Each row is a point on a tangle of strands that fork, close into loops and nearly touch. The rows are in no order.
Points whose rows are less than 51.2 apart are linked; no others are. Some points are linked to none.
Q333: [ 22  12   3  -7  -7  -1   8 -15   4  13   3   0  -3  -1 -11   1   0  -6
  13   6  18  17  22  -3  -2]
Q111: [ -8  22   3 -10  24   9 -13   6 -18  -5  -3 -18   6  38   1  -9 -18  21
   0  14 -32  -5   3  14 -16]
Q821: [ 13   4   6 -21 -18  12  22   6   2 -11  10  -6   9   1  13 -16   4   9
  -8 -17  19  33 -18  11  11]
Q957: [-19  -2   3   0  19   7 -12  20   0  11  -7 -12  23  21  19 -16  12  11
  -9   6 -10 -12   0 -16   0]
Q543: [  3   8  -5  -2 -15   7  16   2 -14 -18   8 -12  21  10 -23  -4 -29  31
  38   1  30  19  -9   7   8]
Q430: [  6 -15 -10  -1  20  15  -4   8  11  -5  11 -18   2   1  -6  -8 -11  -5
  -4   1  18 -10 -13 -12   9]
Q624: [-18 -11   6  -1 -27 -21  12   7  -7   0  19 -15   0   7  14  -6   2  16
 -39 -27  -2  32 -14 -10   0]
Q137: [ 11   8   3 -15 -30 -18  18 -13 -28 -25  14 -13  13   3  -1  -5 -27  39
  -6 -18  20  37  13  20   0]
Q593: [ -1  22  10 -12  19  12 -16  -4  -4  -6 -15  -8   7  24  -4 -12 -13   5
  17  28 -18  -5  15  18 -17]
Q919: [ 10   9  18  13   3   3 -17  -7   0  14  -9  12 -18   5   7  -3 -13   2
   9  -3   1   1   5 -11 -15]
Q686: [-11  -1   5   2  22   9 -19  11  -6  -2  -8  -4  24  17   9 -11  13   8
   2  25 -10 -32   4  -5 -15]
Q425: [ -6   1 -10 -13   8  13   9   3  20  -3  -6 -17 -16   2  -2   1   1 -24
 -26   2  -9  31 -18  11   8]
Q294: [  3 -17   4  -6  -1  12   7  -2  22  -6   8 -18   2  -6 -22  -7 -11 -14
  16   2  11  21  -5   6   5]
Q770: [  1  -2  16 -15 -21   8   7 -12  17   3   3   7   8  -3  -8 -19   3  -8
  34   3  32  21   8   7  11]
Q481: [ -4   5  -1  -2  16  -1  14   1  15   5   8  -5  22   2   0   1 -13  15
   5 -20  11  25  11   9   5]
Q704: [  6  12   7   3 -29   8  17 -17  -2  -8   2   2  10   0 -27   1  -8  13
  46  -4  15  29   1  21  -5]
Q445: [-14 -10  14  15  -2 -17   7   1   5  23 -14  11  -3 -15   3  -2  19  -4
  -7 -19 -24   5   4  -4  11]
Q501: [-14  -4  -4  17 -14 -25   6  11  -8  15  13  -4   3   8  -4  -1   3  18
   5 -28 -20  -1  -3 -17   2]
Q20: [-17 -33 -14  25 -10   0   1   6  10  18   5  -8   5   4   4  22  11  -1
   6 -25  -4 -16  -4 -22  10]
Q896: [  9  -1  24  12 -24 -15  27 -17   4  16  21   1  25 -11 -19  -5  -5  -5
  19   0  16  19   3   5  16]
Q283: [ 12  26   2 -26  -1   8   1  -8 -17 -18 -16 -12   6  23  10  -7 -34  20
   1  -4 -14  30  11  33   0]
Q268: [  5  14 -26  10  -3  -3   7  -9  -3  13   9   0 -27   7   0   5  17  -8
 -29 -21   0   8 -20  -9   6]
Q587: [  7  -9  10  25 -19   4  -3 -16 -10 -11  18  23  16 -13 -13  16  -9   8
  34  10  38 -13  -5  -2 -18]
Q153: [ 23  26  -3 -12   4 -14  -3 -18 -12 -10 -13   4  15   6 -14 -24 -21  17
  24  -2   8   4  18  21   9]
Q897: [-10 -42   3  26 -13  -5 -19   4  -6  -2   0  14  25 -18  18  18  10   0
   9  -3  22 -28  -6 -21  -9]
Q743: [-10 -32 -19  10  14   9 -17  -3   4  -7 -16   8  -2 -13  21  22  21 -17
 -24 -10 -11 -32  -8   0   2]
Q669: [-16  13  -6  -1 -12 -20  15  18  -5   1  24   1   7   2 -20  -3  -3  23
  21   4   5   5   5 -11  -2]
Q940: [ -1  -3 -11  11   7  -5  11  14   6   9 -13  -2  20 -12   0  24  22  -1
   8   8  -4  -8  16  -8  -8]
Q39: [-12  19  -5  -9  14   0  -5   7 -25 -11  -2 -24  11  36  14  -8 -15  33
 -24  -8 -36  10  -3  16 -14]
Q479: [-12 -21  17  17  -9 -10 -11   8  -3   9 -11  18 -11 -21  14  14  15 -11
  -1   4 -15 -23   5 -16  -4]
Q545: [ -5  -4   2  -1  15   8 -23  -5   3  -6  -9  14 -34  -5  16   1   4 -32
 -31  18 -12 -26 -20   4   0]
Q467: [ -1   7   2  -5 -29  -7  15  -4  -3  -6  25  -2  16  11 -29 -11 -25  10
  38   7  35  11  -2  -1  11]
Q192: [ -9   8   8  -7  25   6 -11   0  -3  10 -11 -16  21  29  21 -28   8  10
 -30  -1 -14   9  -5   2  -1]
Q984: [-11   2   6 -14  15  -3   4   6  15   4   5 -16  13  16  14  -7 -29   8
 -19 -12   3  33   7   5   6]
Q833: [ -7  -9  -6  -9  22  15  -4  10  14 -16  -4   4  13 -20  -1   4  19  -4
   8  17   1 -19   9  12  -6]
Q864: [-20 -24  28  22 -17  -7  -6  -5  -2  16  10  23 -10 -23  -2   9  14 -10
   8   1   1 -14   5 -21   2]
Q722: [  9  -2  10   9 -13  14   5 -16   9  -8  12  10   2  -4 -19   6 -19   0
  43  -5  21   6   4  14  -1]
Q954: [  8 -22 -13  30  -6  -6  -9   1  -9  -8  -5  -9   8 -10 -16  14   9   2
  15  -4  -2 -20  -5 -15 -21]
Q266: [  8  40  -5 -26  11  -5   4  -7 -16  -1  -1  -3 -12  30  19  -6 -11   6
 -31   4 -30  11   5  28  -3]
Q702: [ -9  10  -4  -5  24   0  -3   4   0  24  -9   5 -17  11  26   7   7 -18
 -43   8 -10 -21   2 -10  25]
Q892: [  3 -28  -4   4   3  20 -14  -7  -2  -6  13  18  -8 -19  17  19  19  -6
  -8  -5  30 -17  -5 -14 -10]
Q726: [ 10   3   0   1  15  30 -13  -4   9 -12  -3  10  -8   2   7  14 -13   1
  17  -1  13  -6   7   7 -14]
Q493: [  4   1   7  15 -14  -5  19 -15  -3   2  22   0   0  -6 -21  -3  -3   9
  11 -28 -13  19 -10  10   2]
Q200: [-22 -35   7  15  -7  10  10  -6   8  17  23 -12 -13 -12 -20  12   9 -23
 -12  -6   2  -4 -13 -19  28]
Q982: [ 15 -10  13  13 -11   7   5  -2   4   5   9  12 -14 -11   6  -5   4 -13
  -5 -11  13  -8 -20 -10  11]
Q7: [ 22  -9  10  12   1  -2 -19  -2  -9  -8 -21  -4   8 -12  -2  -6   0 -10
   2  26   4 -16   1 -11 -19]
Q594: [-15 -13   8  17  -5 -20 -12 -22   3  -1  -3  28  17 -19 -21   3   4  -1
  18  28  36  -9  13  -8 -22]
Q773: [-16   5 -15  -9   8 -17  15   5   6  -1   7  -7  -4   3   9   4   0   4
 -40 -24 -20  25  -4  14   6]
Q716: [ -9   6   9  -9  24   9 -26  -6   2 -17  -8  19  25  12   7  -4 -13   1
  21  43   8 -29  21  18 -16]
Q227: [ 12  18   7 -20   0 -14  17   4   0  -6   4   6   7  -1  15 -17 -11   6
 -22 -16 -12  17   0  22  15]
Q337: [ -1   1  -8  14   3 -23  -8 -15  -2 -11  -6  14  15 -13 -30  -5  -2   9
  23  23  23 -19  13   1 -19]
Q180: [ -7  -5  19 -18  -5  20 -12   3  11  -1  -8  14 -13 -15   9 -11  21 -10
   8  21  14  -1   7  -6  -1]
Q40: [ 16  -7  -7   1   8   8   9  -6   9  -4   5 -28   7   7 -17  -7 -19  -3
  -7 -15  12  27 -12   5   4]
Q83: [ -8 -13  22  15  -6  -9  -1 -20   7  20  19  17 -27 -17 -15   2   0 -14
   4  -8  -9  -3   5  -6   7]
Q404: [-12 -17   2   9  -6  -6   5  16   6   0   0   4  12 -20  -8  20  12  -8
  14  26   8 -14  10 -16  -6]
Q187: [-11  -1  18 -11 -16  -6  -1  -7   5   7   4  -6 -21   3  -3 -28  -3  -5
 -16  -9  -5  37 -13  -3   5]
Q935: [  2  15  -6 -29   7  11  -8 -10   5 -11  -1  -6 -12  16   7 -33   1  -2
 -20  -5  -5  20 -13  18   5]
Q720: [  8  15 -15   5  -6  15   3   7  -4  -8   9  -4 -32  16   2   7 -18  -7
 -13 -13  -2   5 -34  -5   2]
Q819: [-20   9 -25  -1   3   8   5  16   4   6   0   4  -9  16  26   6  20   0
 -26 -23 -13  -1 -21  -2  15]
Q45: [-10   7   2   0  -6  -8  -1  20  -3   3  -7  -3 -22   4   9  -6   9  -4
 -10  -6 -37  -3 -17  -4  -4]
Q240: [ 14  21 -13  -2   7  18  13  -7  11  -3   5  15 -22   0   8  17  -5  -6
  -3 -17  -3   9  -7  18   3]
Q452: [-10 -27 -15  16 -23  -2  -5   5   1  10 -24  -1 -18  -3  15  15  31 -20
 -19 -10 -23 -20 -19 -15  11]
Q346: [ 18  -6  -7   3   6  20   9   7   5  -2  14 -19  13   8  -7   0 -14   7
  10 -12  31   9 -15  -3   4]
Q239: [ -6   2  24   3  -1  -8  -9  -7  10  22   5  14 -29  -1  -3  -9 -15 -10
   4  -4  -4   5   7  -9   3]
Q638: [ 17   8   2 -34 -14 -10  11  -9   3 -22  -5 -14   3  10   1 -17 -33 -11
  -4  -8  -4  31   8  29  14]
Q185: [ 21  23   5 -13  21  -9  -9  -8  -8   4  -1  11  -3   6   8 -21  -4   4
  -6   8  -5 -22  15   6   7]
Q980: [-12  15  -3 -12 -10 -18   8  17 -14  -4  -1  -6 -11   7   9 -12  10  15
 -20 -15 -38  10 -11   5  -7]
Q933: [  7   9 -17   8  11   8   7  14  -3   3 -19 -20   7  14   8  17   1   0
  -8  -6 -29   5  -1   0 -13]
Q696: [ 11 -15  -9  15  -4  17   0  -7  -6  -3  26  17  -4 -12   6  29  10   3
   9 -13  23 -19  -1 -10 -12]
Q387: [ 13 -10  23  14 -24   1   9  -5  -1  10  18   2  -2 -11  -9  -4   4 -11
  10   7  17   0 -10 -18   6]
Q524: [-16 -18  17   3   0  -2  17  16  15  18  18 -10  16  -7  -7   1  -7  -5
   3   1  18  11   1 -13  27]
Q354: [ -5 -13  14  12  -6   4  -1 -27  12   5  33  14 -20 -13 -22   3 -13 -10
  22  -9   4  -5   5   3   1]
Q694: [-15  -1  -5   2 -21 -24  18  15 -14   2  18 -18   7  12  11  11  -6  27
 -22 -27 -11  27   2 -10 -11]
Q750: [ 10  -8 -28  10  -3   9  -7  11 -10  -2   2   3 -11   6  24  20  15  -4
 -16  -7   1 -40 -14 -21  -2]
Q495: [ -2 -13 -19  13  19  10 -10   9   7   2 -18 -16  -1   7  11  25   3 -14
  -9   2 -24 -20   1  -6 -14]
Q843: [ -6  31 -20  -6  17 -11   4  -1  -7   6  -8  -7 -11  24  16   9   0   3
 -36 -12 -40   9  -7  19  -9]
Q267: [ 10  13   3   6   9  -3   6   9   4  -8  -6   7  16  -4  -3   2 -16  10
  21   2  -2  -6   8  11   1]
Q416: [ 17   0   6 -13   1  -2   6  -1  15 -13 -14   0  17 -15 -12 -14  -1 -16
  18  21   9   1  12  16  10]
Q104: [ 18  17   1   4  18  15 -10  -5  -9  -3 -19   9  -2   9  19   1  11  -3
 -13   6 -21 -19  -2  13 -13]
Q619: [ 14   0 -13  14  -3  16   2   3  -3  -9  11  -1 -26   2  -5  24 -11  -6
   2  -7  -5 -10 -15  -5  -9]
Q765: [ 13   3   1 -20  15  13  -2   2   8 -19  -7   3  15  -9   0 -16  10 -10
   8  25  -2 -18   6  21   5]
Q58: [ -3  26  -5 -10  22   5  -5   3   2  12  -3   7 -23  23  26   1  -6 -21
 -36  14 -16 -14 -12   5  13]
Q423: [  5 -15   4  -8  10   1 -37 -10 -13 -22   2  19  12 -16  16  21 -19  -8
   2  27  16 -15   9   0 -35]
Q627: [  8 -16  -9  21  -3  12   6   4   5  -1   4 -14  -3  -6 -12  24   5  -8
   9  -4  -3  -1  -8  -7 -14]
Q42: [-14 -10 -13   0   6   0   7  19   4  11 -11   0  15  -9  12   8  38   4
  -4  -3  -7 -15   8 -13   9]
Q291: [ -8  -9   0  -6  11   4  -2   7  10   3 -15 -10 -25 -14  -6   5  11 -29
 -23  20 -20  -5  -4  -1   7]
Q505: [ -7  -6 -14  20  12 -13 -12   4   1  17  -8  -8  -8  16  10   4  -8   0
 -11 -25 -24 -15  -7 -14   1]
Q512: [ -8 -15 -33  11 -13 -19 -10   7   0  19 -13  -8  -9  21  18  12   9   4
 -11 -22 -29 -30  -4 -20  10]
Q71: [-32  -4 -25   9   3 -10  -9   8   5  23 -22 -12 -16  24  19  15   8 -22
 -41  -8 -23  -5 -20 -11  23]
Q211: [  0  15  12 -19   3   7  -9  -3   3  -5 -19  -5  14   9  -1 -33  14   9
   9  13  -5  19   7  10 -11]
Q564: [  4  -5  16 -19 -28 -11  21 -14  13   3  17  -7  11  -5 -18 -14  -6 -13
  17   0  15  34  10  11  21]
Q159: [ -1   2  11 -23  -8  18  -5  -1  18  -2  -4  17   3  -4  10 -12   6  -7
  30  16  32   3  15   3   6]
Q521: [ -9   3   4   6   9 -11  10   0  12  18 -14   4  -7  -6  10   2   7 -11
 -29 -19 -24  20  -3   8  15]
Q960: [ -5  20   6 -23  16   7 -10 -15  -5   1 -10 -13   3  31  18 -32   8   6
 -36   0 -16  25  -5  19  -8]
Q932: [ -3   0  -2   0   5  -2  -4   6   0   4 -21  -2 -17  -8   2  -8  29 -15
 -18   6 -29  -8  -9  -2  -3]
Q938: [ 13  -4   5  17  -9  10  -5 -13  -6 -17  13  18  -3 -15 -15  10  -8  12
  32  -6  17 -11  -2   9 -12]
Q549: [-12   9   4   1   2 -22  17   0   4  31  18   3   1  -3  -8  12   4   6
  -2  -4   0  16  27 -13   8]
Q579: [ -2  18  -5 -21   2   6   8   1   5  -8  -7 -13  19   6  -8  -9  11  22
   9   1   2  35  14  15 -14]
Q793: [ -4   2  15  24  -9 -17  -1  -8   0  10   1   8   1  -6 -23  -1  -5   5
  25   2   1   4   8  -9 -14]
Q118: [ -9 -29   5  14 -18   2  -5   4  -1   1 -13   7 -23 -23   4  17  29 -22
 -10   1 -19 -15 -13 -12  -2]
Q142: [ 15  13  -5  12 -12   2   6   6 -24 -12  -2  -9  15   4 -21  -5  -9  31
  27   4  18   4 -12  -6  -7]
Q465: [ -3   6  23   9 -11 -20  -4  -3   8   7 -14  22   6 -12  -8  -6  -7  -7
  25  26   7  -1  17  -1  -8]
Q202: [ 13  -9   4   3  10  -5  15   1  16   3  -9  -9  27 -19 -15   1   4 -12
   7  15  13   7  10   4   9]
Q742: [ 19  19 -10 -30 -19  14   4 -13  -9 -23  -8   0 -15   9  -8 -10 -15  -2
  35 -10   1  18   7  27   8]
Q69: [-19 -30  -3  14  -6   8   6  -3   2  21  -4 -10 -18  -7  -7  18  19 -25
 -31  -9   4  -3 -16 -22  33]
Q49: [ 28  26   5 -21   2 -18  -4 -20 -10   0 -10  -2   4  12   3 -29 -21   5
  -5  -8  -2  14  17  16   8]
Q35: [ 16  15   1  -8  24   4 -20  -8  -8  -7  -2  10  11   8   6  -8  -9   6
   7  25   8 -32  19   6 -11]
Q679: [-12   3  17   7   8 -24 -12   5   1  11 -17  19   8 -14   2   2   3  -6
   7  34  -2 -20  25  -8  -9]
Q577: [-24 -10  13  18 -15 -23  15  13   9  12   4   9  17 -15 -20  11   4  -6
  18  29   8  -3   8 -17   3]
Q75: [  9  13 -14  10   7   3 -12   0 -22 -12  -9  -4 -12   6 -11 -13   6  27
   8 -17 -19 -15 -14   2 -13]
Q307: [ -2 -17  -6 -14  30  14 -16   1   0 -16  -1   4   8 -16  12   4  23 -13
 -18  23  -4 -37   7   7  -1]
Q468: [ -2   6   9  30  -6 -14   7 -15  -2   6   6   8  22   5 -28  -1 -24  20
  36  -4  20   8   3   1  -6]
Q967: [  5   4 -27   0  31  12  -9   2  -1  -2  -5 -19 -10  14   4  16   5 -13
 -22  11 -20 -24  -3   1 -10]
Q914: [  9  -8  -2  18  -8  12   6  11   3   3  -3  12 -10  -2  25   8  10 -14
 -14 -15  -1 -12 -31  -8  12]
Q485: [-10 -14  -9   3  -1   7  -8  16  -4   0 -19   6   9  -7  25  13  38   2
  -6   8 -13 -34   5 -11  -9]
Q878: [ 11   7   9  19   7   0  -9  10  -7  -4 -16  15  16  -4  16  14  -8   7
  14   8  -4 -26   7  -3 -14]
Q368: [ 21   7  10   3 -17  -9  25   1  -3   3  13   2  22  -6  -9 -10  -7   8
  16  -8  21  12  -4   5  14]
Q4: [ -9 -31 -11   5   3   1 -28   3 -10  -4 -13  13   5 -10  32  20  18  -4
 -13  -1  -7 -40   0 -14 -13]
Q870: [  3  25   7 -22   4   0  -8  -5  -4  -8 -15  -7   2  23  -2 -14 -33   6
  21  10 -15  12  17  21  -5]
Q746: [ 22 -19  13  20  -3  -4   5 -17   7   4  -9  -4  15 -25 -21   8   9 -19
  10  14  16   5   8   0  -5]
Q684: [ 18  24  -1 -17  -5  11   5  -7   0  -7  -5  12 -20   3  -1  -3 -10   4
  17 -11  -9  11   5  23   0]
Q32: [-26 -20 -19  14  -5   2  -7   2   5  20 -27  -3 -20   4  14  20  23 -25
 -33  -9 -10 -14 -15 -15  29]
Q125: [  3  -1  -8  17   2 -11 -19   0 -17  -8  -4  12 -15  -9  -3  -5  11  14
   9 -13 -20 -35  -5  -3 -17]
Q777: [  8  17  -5 -25 -31  -2  12 -16 -10 -15   4  -5   1   9 -19  -8 -11  11
  33 -10  10  36  15  23   1]
Q484: [ 15   3   4 -13 -21  -5  23 -14 -11 -16  20 -10  12   8   6   0 -34  23
  -9 -30  22  38  -2  26   9]
Q471: [-18 -16 -10   3  16  18 -23   3   6 -12  -5  12 -25  -5  18   8  15 -18
 -20  -2 -13 -29 -23   2  -5]
Q89: [ -2  -8  -3  24  -7 -20  -3   3  -9   1  12   6  -9  -9 -15  -6   4  11
  15 -23 -18 -23  -7 -10  -2]
Q181: [  8  25 -15 -11  -7  14   8   6 -11 -16   2  -6 -22  14   4  -2  -9   9
 -14 -12 -14  15 -26  12  -2]
Q290: [-20  -3  16  14 -18 -25  29   1  10  11  18   5  24 -13 -27   2   0   0
  21   9  -1  15   7   0   8]
Q856: [-15   3  -6  25 -19 -16  16   8  -9  14  21  -3  10   7 -18  18  -1  20
  25 -13  -8   2   5 -17  -9]
Q77: [ 24  11   1 -22 -21   6  11  -3 -11 -12  -4 -20  13   8  -3 -24   1  15
   0  -3  21  35 -10   5   0]
Q11: [-14  -8   9   5 -18 -17  -8 -24   8   3   6  22   0  -7 -28   1  -9 -13
  30  37  37  -6  19  -8 -13]
Q141: [-10  -4  -1  -5   6   8   9  16  15 -11  15   7   2 -11  -5  -9   6   8
  13 -15  -1  -3  -9   7  10]
Q367: [-18  -6  14   3  25   4 -27   5   0  -8 -13  13  32   5  16  -2   5  -1
   6  39   3 -29  13   1 -18]
Q282: [  3   9  -1 -34   7  16   7   0  23   3  -4  -7 -15  10  11  -4 -12 -26
 -14  11   1  22   3  11  20]
Q569: [ -3  16  -3 -26  12   9   6   5  16   8  11  -6  -9  19  17   1 -22  -2
 -18  -3   5  25   9   4  11]
Q321: [  4 -14  -5  23  -8 -17 -24  -2 -22 -17 -11  10   2 -16  -3  10   9   8
  13   5  -8 -33   0 -12 -30]
Q658: [ 14  24 -10 -23  -1  22   5  -2  -9 -24  -5 -11 -10  21   5  -5 -31   7
  -3  -9  -8  23 -17  28   9]
Q253: [ 15 -16  12  11  -8  -5 -22   1 -15 -21  -8  14  19 -18   7  13 -13  -6
  10  30  23 -18  -2 -10 -29]
Q753: [ 28  -2   9   6  -8  -5 -10 -19  -1  -5 -19   0   3 -16 -21  -6   2 -15
  16  26  13   2  13  -1 -19]
Q946: [ -8 -13  19   3 -19  -1  -7 -25   8  -1  24  23 -14 -19 -19   7  -2 -13
  34  16  18  -4  16   2  -8]
Q953: [-18 -22  -7   2  26  10  -5  -6   5  14 -21   7 -13 -21   3  23  21 -23
 -37  -2   2 -20   7  -2  31]
Q414: [-15  -9 -16   3   1  18  12   7  16  10  -5 -15 -14   1   2  17  18 -21
 -26  -7  -5  21 -21  -7  11]
Q28: [ 10  -1   2  -4  -5   1  25  15   5  -7  16   0  11  -9   2  -7  -1   7
   0 -22   6   8 -19   9  21]
Q424: [ -6 -24  -9   1  21   7   0  -4   4  13  -7  -5  -6 -24 -10  25  25 -19
 -23   8  11 -11  19 -13  16]
Q372: [  3  -3  -2 -23   3  15  -5  -9  19 -10  -5 -12  -6   4 -11 -26  -2 -12
   7  -4   4  22  -3  14   4]
Q235: [-10   9  19 -18  -7  10  -8   7   6   5  -7   4 -13  -1   4 -27  21   2
   6  10  -3  15  -1  -7  -6]
Q62: [ 18  -6  19  16 -27   5   9   0  -2   1   9   9  13 -10  -7   8  -1  -3
  28  19  32  -3  -7  -9  -9]
Q476: [ 13  -3   3  26   3   7 -10   0   0  10 -14   9   0   0  19  19   1   2
   3 -12   0 -13   2 -14 -17]
Q365: [ 15  22 -11  -5   0   6   1   8 -26 -14  -5 -13   0   9  -9  -6  -9  29
  10  -1  -9   4  -5   3  -9]
Q510: [ -6   4   3  -5  -5  -7  -1  23  -2   8  20   4 -23  -3   0   4  -4  -2
   4  14  -1 -18   4 -25   1]
Q490: [ -8  18   0 -21  10  -9 -13  -9   5   3   4  11 -11   0 -11 -23   4  10
  19   9   6  -5  21   3  -5]
Q514: [  8  11   3 -10 -19 -16  12   0 -19 -14   8 -13  18   3  -9 -23  -5  34
  -1 -15  12  31  -4   6  -5]
Q140: [-22 -28   8   8   9   0  10   2  17  11  14  -7   2 -23 -22   3   8 -12
   1  -3   3   2   3  -8  22]
Q230: [-11  18 -40  -6  15 -18   5  -4  -5   3   2 -16  -9  19  11   9  11  -3
 -50 -15 -20  12 -14   8   4]
Q55: [-12 -25  -9   3  23  21 -14  -1   9   5   4   4  -9  -8  11   4  17  -7
 -19  -6  24 -20  -5 -17  11]
Q376: [ -4  10  -6 -11  -9 -13  12  20 -18  -6   8 -23  19  16  18   1  -5  32
 -26 -10   2  24   5  -8 -11]
Q948: [-13  -8   6  -8  14  -1  16  19  14  21   1 -11  11  -1  10  10  -1  -8
 -20   3   3  13  11 -12  25]
Q110: [  0 -24   3   2   5  -1 -17  -5   5 -16  12  16  12 -24  -7  -3  -2  -2
  13  16  34 -22   4  -6  -4]
Q264: [  1 -11 -15  -5  22  16   6   3  17   4  14  -4  -5  -7   2   4   6 -11
 -16  -8  17  -8  -7  -5  20]
Q470: [ 10  -6   0   4  13  18 -32 -10  -6 -16  -2   8  -7  -4   8  15 -21   1
  11  13  15 -14   8  -2 -33]
Q434: [  7  11  -4  -7  -6 -15 -10  -7  -7 -19 -12   0   9  -1 -32 -25  -3   6
  28  30  10  -9   7   5 -13]
Q122: [  8  14 -15   1   1  -8  11   6  -7   5  -1 -21  -2  10 -10  15  -6  12
  -7 -10 -17  24   7  -4 -17]
Q8: [  1 -18  11   4 -12   8   4   6   6   3  -2   0 -24 -22  -6  10  17 -27
  -7  15  -8   0  -9 -10   2]
Q923: [ 15  34   0 -17  10   7   2   5 -11  -1   1   2 -14  28  21  -5 -14  -4
 -20  10 -26  -9 -11  17   5]
Q858: [ 24  14   2 -15  23  -8 -10 -12  -5  -4  -6  -8  12  15  -1 -35 -20  -1
 -11   7  -5 -11   8  14  13]
Q855: [-10  -7  14  18   5 -22  -4   6   3  13 -13  19  10 -19   6  -3  10   0
   5  -1 -10 -19  13  -9   5]
Q570: [  5  14   0   5  15  -1   9   9   0  -3  -7  -5  22   7   2   7 -24  23
   9 -17  -9  16   6  14  -1]
Q483: [-12  -7  21  -6 -12   3   0  -2   4  18   2   4 -22 -10  -5 -23  23  -6
  -7  -2   7  18  -5 -16  12]
Q74: [ -9  -5   9   4 -15  -9  10  -6   1  12  13  -5 -10   3   3 -17   4  -1
 -31 -26   2  32 -23  -7  13]
Q428: [ -7  24  -8 -17  11  -3   4  15 -22  -6   3 -20  27  29  14  -4  -3  37
 -17  -1 -15  11  11   6 -13]
Q115: [  6   3  -3   4   8  26  10  -5  18   5   8   9  -9  -2   4  19   1   0
  13 -17  14  11   3   6  -4]
Q990: [ 21   4   7 -25 -33  -8  19 -17  -4 -15   9 -11   2   9   3 -10 -31  -3
  -6 -19  13  43   2  25  11]
Q608: [ -2   6   8  14  11  -2 -14   3  -1  12  -6  -6 -10  16   6 -12 -20   6
  -6 -18 -13   3  -8 -13  -5]
Q170: [-15   4 -10 -16  17   2   2  16  13  -4  15   1 -21  -4  -3  -2   3   1
  -2  -2 -19 -10   0   5   5]
Q591: [ 10  17 -10   4   0  -1  15  20  -8  -6  -6   9   9  -3  15   3  14  17
   3 -17 -22 -12  -7   6   4]
Q305: [ 20  10  -3 -18 -15   0  -7  -3 -11 -23   0  -6 -15  -2 -26 -18  -8  -1
  27  17   2  -4   0   4  -7]
Q418: [ -8  14 -15 -16  28   4  -6   4   0   1   2 -15 -14  17  -1  -8   7  -1
 -18   6 -28  -8  -3   8  -7]
Q959: [-14 -26   9  -4  16   8   0   1  14   8  -6  -5   2 -26 -16   5  12 -17
  -6  19  16  -4  16  -8  21]
Q82: [ -8  -5   0  -4  23   1   1  14   4  22  -4   0   3  -2  17   9   7  -9
 -23  11   5 -20  17 -18  23]
Q874: [  6 -19 -25  16 -13  -9  -6  10  -6  13  -9   3   1   7  26  24  17   2
  -5 -15  -7 -39   3 -25   5]
Q680: [  7 -20   5  25 -17  -5  -7  -5 -13  -3  19  19  10 -18   4  18   8   5
  14  -2  26 -27  -3 -19 -13]
Q735: [-11   3  -1 -10 -11 -10  10   9   9   0  23   5   7  -1 -21 -10  -4   6
  27  18  28   1   8 -11   8]
Q812: [  8  25  -2  -5 -12  -2   5   2 -16   1   0  -9 -13   7 -14   1  -5  19
  16   0  -7  21   7  -2 -20]

A piece is all that can be reached along the links. How many separate loops has the piece of each point below (a circle has one, a figure eight two, a Y none), and how many tips (points with one link)?
Q140 | loops 1, tips 7
Q141 | loops 2, tips 3
Q49 | loops 0, tips 4

A fork is a point with three links, a tip a point with one. Leave the first point through the second and follow the links. Name the first fork or tip that comes.
Q49 / Q858 | Q680
Q430 / Q346 | Q153
Q253 / Q7 | Q307
Q593 / Q111 | Q235
Q476 / Q878 | Q414
Q414 / Q425 | Q919
Q230 / Q843 | Q140
Q743 / Q4 | Q896
Q624 / Q694 | Q125

Name the points in between on the shortest way along the links from the first point to the second, in order.
Q35 / Q264 | Q716, Q367, Q686, Q957, Q192, Q960, Q935, Q372, Q294, Q40, Q346, Q430
Q856 / Q495 | Q501, Q89, Q125, Q75, Q365, Q812, Q122, Q933
Q434 / Q45 | Q337, Q594, Q11, Q946, Q354, Q83, Q864, Q479, Q118, Q8, Q291, Q932
Q933 / Q990 | Q495, Q967, Q418, Q170, Q141, Q28, Q821, Q77, Q514, Q137, Q484
